The views of a scene show one set of named points, each view turned or mirrored, and shifted as a whole, with a little noise and some points left out.
In the rows, zero is written as 128.

Scene 1
View 1
nop: 139 103 104 164  99 145 144 110  97 134 143 129
sepo: 120 147 109 140 128 122 137 136 136 142 144 142
ratum: 152 130 100 130 122 128 128 143 149 139 133 125
Geku: 136 159 122 114 125 114 104 139 141 145 143 140
Pepu: 113 141  85 159 147 123 180 154 163 146 141 128
Donob: 113 151 116 140 128 118 136 134 131 144 148 143
mudig:  89 143 103 145 128 116 157 140 144 133 160 128
Vulaz: 151 108 105 150 100 143 130 119 111 135 139 127
Zuvov: 124 144 115 152 120 128 135 123 116 146 141 146
Gal: 114 168 116 129 144 111 131 148 153 148 146 143
Kebo:  96 128 102 170 119 130 166 124 115 138 155 134
peke: 121 161 112 135 141 115 138 148 152 148 141 142
luv: 140 161 123 151 138 126 131 130 126 161 127 160
ludu: 158 105 101 151 105 141 136 122 119 139 134 125
View 2
Gal: 162 136 110 163 135  88 125 144  72 117 139 131
Vulaz: 163 150 154 150 153 159 115 136 109 142 101 113
ratum: 165 165 135 170 154 134 108 153  73 139 121 116
mudig: 148 139 128 153 158  94 119 113  85 138 149 107
peke: 159 137 112 163 136  97 133 146  76 123 138 123
Zuvov: 161 129 135 144 140 122 128 131 109 125 115 123
Donob: 160 130 127 153 140 103 123 130  91 122 128 124
Geku: 173 146 124 165 133 108 106 156  78 106 115 139
sepo: 160 137 125 155 140 109 127 137  90 127 128 122
View 3
Donob: 133 104 135 129 141 128 123 188 150 119 107 136
sepo: 130 104 135 134 145 135 121 180 151 120 105 143
Pepu: 133  59 133 161 144 149  93 173 160 141  98 143
Gal: 121  86 136 112 148 132 110 203 150 118 103 150
luv: 149 102 132 121 153 136 135 169 127 102  91 145
Zuvov: 145 117 132 138 143 132 131 169 144 113 106 131
Vulaz: 141 150 142 162 146 157 136 150 154 122 124 148
ludu: 140 141 141 167 149 162 135 147 151 124 120 151
Kebo: 143 104 132 171 127 127 120 167 164 134 109 109
mudig: 127  76 132 152 135 132 100 191 169 141 107 128
Geku: 120 123 139 104 153 138 126 197 146 110 114 167
ratum: 124 116 142 141 156 163 114 172 153 124 117 172
peke: 127  83 135 122 149 137 110 191 150 120  98 150
nop: 148 150 139 177 136 152 142 144 157 124 123 128
View 4
Geku: 138  90 136 140 130 116 174 150 149 145 145  92
Zuvov: 125  99 126 144 127 114 134 135 161 132 155 127
sepo: 131 100 129 144 111 110 151 147 147 136 157 119
ratum: 155  78 127 151 120 122 167 154 134 138 133 133
Vulaz: 138  71 122 163 146 134 129 130 148 137 133 154
peke: 125 105 136 141  87 102 165 154 138 135 163 108
ludu: 146  75 116 159 138 129 133 135 145 131 130 159
Pepu: 138 110 123 146  66  97 152 161 126 123 162 156
luv: 143 111 121 123 131  98 145 150 168 128 147 117
Kebo: 113  92 126 167  94 120 126 131 137 133 161 150
nop: 128  77 116 166 141 133 112 122 152 131 140 165
mudig: 113  99 135 161  78 112 147 139 132 136 169 125

Which points are out of place in each view (at most two, in the order of its rows)? Write none if all are in place.
view 1: none
view 2: ratum
view 3: mudig
view 4: peke, Kebo
